Points on a hilly landscape, in no order, each with its height.
A climber steps from a point to whichever of its 3 nearest points has the largest rise for the distance, and stops where none of them is higher. Distance is the straight distance between rows; heights are no part of it.
Mutur height 713: [-21   6   8  18 -38  33   8 -40 -13 -11   5  23  31  -9   5   0  23 -20
 -20  17 -40  -5]
tetu height 397: [-36   0   7  12  84 -37 -46 -11  -9 -16 -25  -1 -36  -6   6  -4  -4  17
 -33  -6  10  32]
bogev height 721: [-22   2   9  19 -43  26   4 -37 -15 -11   9  23  27   3   6   1  20 -19
  -7  14 -36   2]
Los height 727: [-18   8   1   1  49 -38 -24  12  -6 -11 -13 -16 -29   0  -5  -1  -7   8
  -5   0  25  13]
Fira height 784: [ 23   2  -7 -11  20 -24  -6  37   7   9  -3  -8   4  11  -4 -14 -10   7
  10   4  29  -6]
Miga height 175: [ 63 -13 -20  -5 -52  57  35   6  28  15  -7  10  23   7  -5   1 -10  -9
  22  13   3 -22]
miz height 842: [ -6   2  -2  -1  39 -36 -27  18  -9  -8  -3 -20 -26   2  -8   1 -11  18
   3  -8  30  13]
Tusu height 611: [  0   7  -7  -4  29 -26 -22  27  -3  -3  -9 -12 -10   2  -9  -5  -4  23
  11  -1  25 -14]
fiz height 783: [  1  12   1  14 -83  57  35 -47   2  -5   2  -9  43   2   3  28  28 -22
  -5   9 -59  14]
pimap height 463: [  9 -22   8   4 -25  19   5 -12   0  -5   6  12   1 -15  -6  -6   5 -15
 -10   3   0  -4]
rav height 678: [ 12   1  -8   1  55 -44 -10  33   7  16 -17 -21 -19   9   9  -1 -18  34
   2 -20  33   8]
Fudi height 381: [ 18  -2 -12 -25   2  -8   5  23  11  21   9  -3  14  14  -6 -16  -2  13
  10  -7  22 -21]
Muzum height 260: [ 55 -11 -11 -12 -38  27  19   9  19  13  -6   5  22  -1  -4   3  -3  -8
  12  -4   3 -14]
ker height 482: [-33   9  10   7  64 -20 -41   0  -8 -26 -17   1 -26  -5  -2  -9  -6   5
 -22   7   3  19]
bivu height 518: [ 33   3  -8  -6  38 -30  -8  46  22  17 -18 -23 -19  12  16  -9 -18  11
  11 -15  43  13]
Barov height 574: [-12  -3  12  11 -28  24   5 -21  -2 -14  -4  21  15  -6   1  -8   9 -21
 -14  20 -25   9]
nes height 766: [ 29   5  -5 -17  13  -9   7  39  13  21  -3 -16   4  12   7 -21 -12   5
  17   2  32  -7]
Ruk height 375: [  9 -14  10 -11  -9   0   6   3  -4  12  15  -2  -2 -16  -2   0  11   0
  -2 -14   6  -8]
karap height 179: [ 50  -6 -19   0 -56  48  27   5  17   2   2  15  23  18  -3  10   1 -13
  26  15 -12 -29]
peti height 851: [ 28   7  -8  -9  27 -22  -2  36  13  11  -6 -26  -1  12   8  -5 -20   4
   4   0  39   2]
vub height 315: [ 46  -6  -7 -19 -26  15  21  25  29  25  -2   6  10   3  -5  -6 -10   5
   8  -9  14 -10]
nalu height 313: [  9   1  -2 -12   8 -16  -4  22   0  14  11  -3   6   3   1 -15  -2  10
  14  -7  16 -19]
Gidaf height 182: [ 57  -9 -11  -2 -42  48  29   1  19  18  -7  -7  23   6   3  -4  -1 -12
  21   1   2 -23]
minop height 303: [-36   6   3  18  80 -38 -51  -8 -21 -20 -28   1 -34  -4  10 -12   5  19
 -34   6   1  29]
Fas height 817: [ -3  -1   2  10  71 -60 -23  42 -11  12 -17   4 -38  33   9  -4 -19  27
   2 -21  37   6]
Riz height 289: [ 30 -12  -9   8 -50  26  12 -13   2  -2  12   4   0  -4 -10   4   7 -16
  15   8   2 -18]
Febe height 568: [-31   6  10  -7  56 -23 -35   2  -9 -24 -18  -9 -31   0 -12 -10 -15   6
  -3   6   9  20]
Robur height 458: [-27  -4  16   2  18  -7  -1 -23 -25  -9   3   4   7 -35   3  -1  12 -12
 -25   9 -22   1]
Pir height 400: [  3  -9   5 -13 -22   7   5 -10  -4  -2  11   2  -5 -26 -10  -1   9 -11
  -9  -1   1  -2]
gilen height 638: [-11   4   8   5 -49  29  15 -25  -5 -13   8  16  11  -2   2  -3   4 -14
 -12  17 -30  -4]
buzen height 697: [ 14   7  -3  -8  42 -29 -16  27   0   4  -4 -23 -19   4  -7   6  -8  13
  11  -2  27   7]
biv height 354: [ -3   4  -3 -11   3  -7   4   7  -6   7  12  -7   0  -7  -6  -1   1  11
  11 -11   3  -6]
Fepo height 485: [-26  14  15 -12  20 -17 -14  13  -2  -8   6   2 -13  -7  -9  -6  -5   9
  -1  -1   9   3]
vun height 650: [-28  10   6  -7  36 -29 -28  10 -13 -21   0  -8 -20   1  -4  -5 -11  11
   3   3  13   8]
Nomam height 544: [ -6 -14  12   1 -18   6   8 -19  -2  -8   2   4  -1 -23   3 -12   9 -15
  -3   9  -7   1]
sonen height 491: [ 31   7  -9 -27  -2   5  19  29  24  28   2  -2  12  11   4 -15  -8   2
  12 -14  25 -13]
Reven height 614: [-20  -5  13  -3  -1   2   1 -14  -3   1   8  -3  -2 -30   4  -1   4 -14
 -16   9  -5   7]
vake height 744: [  9   0   0   0  72 -47 -15  55  16  16 -23  -1 -33  38  23 -10 -38  27
   1 -21  41   1]
ped height 609: [-43  11  13  -5  51 -19 -23   0  -9  -9  -5   6 -12  -4  -5  -7  -5  11
 -10  10  -3  14]
kodo height 208: [ 33  -4 -17   5 -66  45  21 -11  -1   4  17  11  27  10  -7  12   3 -16
  26   9 -18 -30]
radu height 377: [-37  12   2   8  77 -31 -43 -10 -16 -30 -30   5 -28  -6  -3 -16  -8  18
 -29   8   3  19]
gir height 681: [ 12   1  -4   7  49 -44 -30  21  -1   4 -12 -18 -27  11   3   6  -8  20
   9 -16  30   4]
foza height 513: [-25  -3  12   1  76 -43 -48   7  -1 -14 -16  -4 -51  -4  -3   3 -17  14
 -18 -10  20  33]
toka height 714: [ -7  -2   0   2  53 -51 -27   5  -9  -6 -16 -16 -29   9  -1   0 -14  20
   0 -16  30   4]
ragal height 613: [-36  12   9  -6  38 -15 -23   9  -5 -13  -4   6 -14   0  -8 -12 -12   7
  -7   1   1  13]
mip height 332: [ 20  -5  -3 -18 -10 -12  13  20   8  17  14  -2   7  -3   2  -8  -2   9
  11 -14   9 -17]
Nerot height 589: [-37  12  12  -7  33 -15 -13   3  -5  -7   3  -5  -4 -13  -3 -10  -4   8
 -14   7   2   5]
dis height 619: [-10   5   4  19 -69  47  38 -48  -5   6  10  -1  37   3   6  27  17 -19
 -12   0 -53  15]
bomo height 720: [-10  -3  -1   6 -71  39  26 -21   5  -7  19  15  23   3  -3  12   1 -21
   4   9 -31  -2]
bov height 632: [-23  -2   1   4  71 -54 -34  10  -5 -11 -12 -12 -43   9   2   2  -8  23
  -7 -18  29  20]
Vas height 773: [-21  -1   4  16  64 -61 -40  18  -7  -3 -13  -4 -46  18   5   4 -13  24
 -12 -27  32  15]
Gute height 602: [ -5  10  -1  -3  24 -21 -18  12 -12  -4   4  -7 -11  -5  -7  -7 -10  12
   9   0  15   0]
zat height 356: [ 42 -17  -9  -3 -30  18  18  -3  12  12   5   9   7  -3  -9  -1   7  -2
  14  -4  10 -10]
kotar height 754: [-18   4   8  15 -52  34  14 -32 -12  -5   3  18  36  -3   5   5  15 -17
 -12  17 -44  -1]
talo height 324: [ 39 -14 -12 -11 -19   7  19  11  21  23  12   6  14   1   7 -10  10   0
   7 -17  10 -12]
naf height 702: [-34   3  10  -2  26 -15  -5 -12 -13  -6   3   4   2 -21   0  -4  11   1
 -25  -5 -16   9]
zulez height 158: [  8  -3  -7   5 -80  42  30 -19   1  -8  12  22  24   8  -8  23   6 -14
  27  10 -23 -21]
metem height 761: [ -7   3   4   4  72 -55 -30  23  -2  13 -19  -7 -44  20   9   0 -10  29
   0 -23  25   5]
nolug height 625: [-36  10   9  -6  49 -22 -28   9 -12 -20  -7  -6 -24  -4  -9 -12  -5  11
 -11  10  16  17]
Bim height 781: [  6   6   4  -1  72 -46 -27  37   0  22 -23  -1 -34  33  17   1  -9  28
  -2 -22  39   9]
nipe height 80: [ 54  -1 -30  -5 -65  70  40   3  23   9  11   1  39  26  -6  13  -6 -21
  30  16 -24 -23]
fef height 426: [  0  -9  13   1 -34  19   3 -24  -3  -4   4   9   0 -11  -1  -3   8 -21
  -5  10  -5  -2]
zolav height 612: [-23  10   1  16 -55  31  24 -40  -2  -4  12  18  39  -6  12  11  23 -23
 -12   8 -50   5]
Zus height 748: [-46  12   5   6  36 -18 -10 -15 -14 -14  -6   2   2 -20   1  -6  16   8
 -22   0 -24  15]
setil height 685: [-10  -2  -3  15 -65  58  32 -35   3  -7   5   1  35  -7   1  26  19 -30
  -1   8 -48  10]
Nizo height 676: [ 14   3  -6   5  69 -40  -9  34  14  16 -17 -12 -23  23  19   2 -20  15
   6 -21  35   7]
nif height 583: [-17  -8  12  10  -6   9   1 -21  -6 -11   5   6   5 -24  -2  -8  12 -15
 -19  15 -15   8]
gil height 600: [-22   7   5   2  55 -30 -36   7  -3 -11 -17 -10 -41  -1  -2   3 -17  14
 -15   1  22  22]
rar height 718: [-30   8   8   5  33 -25  -8 -12 -15  -8   0  -3  -3 -26  -1  -7  12  -3
 -28  -2 -20  12]
zufi height 593: [ 13   4  -7  -1  46 -34 -17  26   7   7  -6 -12 -19   6   7   4  -9  24
  14 -17  33   4]
fogo height 535: [-20   1  12  16 -24   5   0 -33 -20 -13   0  13  21 -11  12 -11  18 -13
 -26  21 -33   5]
Mepum height 646: [-26  -1  17  -8   7  -4   5  -7  -2  -9   5   7   2 -24   0 -10  11 -10
 -18  -6 -10  10]
Nanud height 91: [ 29  -2 -17   4 -78  51  49 -13  11  12  19   6  37  23 -14  28   4 -10
  35   5 -32 -24]
dasar height 60: [ 14 -13 -14   4 -87  54  44 -29   7  13  29   1  31  14 -12  32   5 -16
  26   3 -33 -14]
Zep height 537: [-11  -4   7   1  -1  11   3 -24 -15 -11   0   5   7 -30  13 -15  14 -17
 -27  13 -21  13]
mura height 385: [ 19 -11  -3  -7 -24   9  12  -2   4   5   7   1   2 -17  -4   3  11  -6
   8  -9   6 -11]
rogiv height 264: [ 39 -18 -14   8 -51  33  12  -7   8   3   9   7  17   1  -4   6   4  -9
  17   5  -8 -22]
sevu height 679: [  2   1  -7  23 -68  55  24 -54 -12  -5   2  -5  46   0   4  27  24 -31
  -9   9 -53  13]
nam height 138: [ 18  -6 -12   7 -73  47  37  -8   8  -1  18  15  21  19  -8  18  -3 -15
  26   3 -29 -18]
duron height 661: [-14   6   7   7 -62  44  25 -34   2   2   6  14  28   6   7   9  11 -21
   1   9 -30   2]
bimif height 82: [ 43  -4 -21  -6 -71  64  45   6  20  20  23   1  42  20  -6  17  -3 -16
  34  10 -22 -27]
zuko height 177: [ 18  -6  -4   2 -70  35  24  -8   4  -8  19   7  18   9 -10  11  11 -12
  17   5 -13 -28]
pefod height 598: [-19  -5  16 -11  -5 -13   4   3   1   0   8   5  -6 -17  -5   3   4   6
 -12  -9   2   6]
Gafof height 322: [ 12 -12   5   1 -52  23   5 -14  -3  -8   9   8   7  -6  -5  -6   9 -18
  -2  17 -13  -9]
zem height 357: [  6  -3   1  -4 -12  -6   5   7   1  13   6   1   5  -6   1  -3  16   9
  13 -12  11 -15]
dun height 782: [ -8   7  -1   6 -65  46  34 -32   5   1   8   9  24  10   0  24   9 -22
   5   5 -45  -4]
zevi height 630: [  6   7  -5  -5  27 -29 -10  19  -5   0  -2 -14 -10   8  -4 -12 -12  15
  10  -1  24  -8]
Nonin height 629: [ 29   6  -7 -20   0   4  10  31  19  13   5  -9  -1  15   7 -18 -16  -1
  20  -2  28 -16]
fivuf height 728: [  1  -1  -7   6  61 -43 -22  19  -1  12 -18 -15 -38  14  10   8 -11  26
   2 -25  39   5]
vilo height 469: [-22  -2   5 -11   5 -11  -6   9  -3  -1  10   6  -7  -9 -14  -3   2  10
   2  -3  15  -5]
zeg height 519: [-17  -3   6   6   5   1  -4 -29 -15   0  -4   2   5 -28   4 -11  15 -14
 -26  19 -23   2]
bozip height 42: [  4  -8 -10   4 -86  52  41 -33  12   5  27   5  31   4  -3  34  10 -17
  20  -2 -40  -5]
zepug height 449: [-41  13   6   4  52 -23 -34  -6 -21 -23 -16   7 -19 -11   3 -16   4  14
 -20  11  -1  15]
tok height 506: [-19   0  10 -11  11 -14   2   7  -6  -5  12  -1 -11 -14  -7  -1  -1   1
  -4   1  -6   3]
bemi height 672: [ 22   8  -9  -2  45 -23 -13  36   5   8 -13 -24  -7   6  11  -6 -21   8
  10  -3  31   3]

Two climbers start at each pair of points below. Name the first point that both come to, or write -.
radu, Nerot -> nolug
tok, biv -> pefod
minop, ragal -> nolug

Where does a climber stop that starts at each point below?
Fepo -> miz
mip -> peti
nalu -> peti
zepug -> miz

Call two points neighbours if one is among the 3 nearest of the other. Go from one point of each pair to the other, from neighbour to neighbour, staying as high as possible. Name the lowest point that can't be avoided.
Zus, Vas -> Nerot
Vas, miz -> toka
fiz, dun -> setil
Vas, Fas -> metem
kotar, fiz -> duron
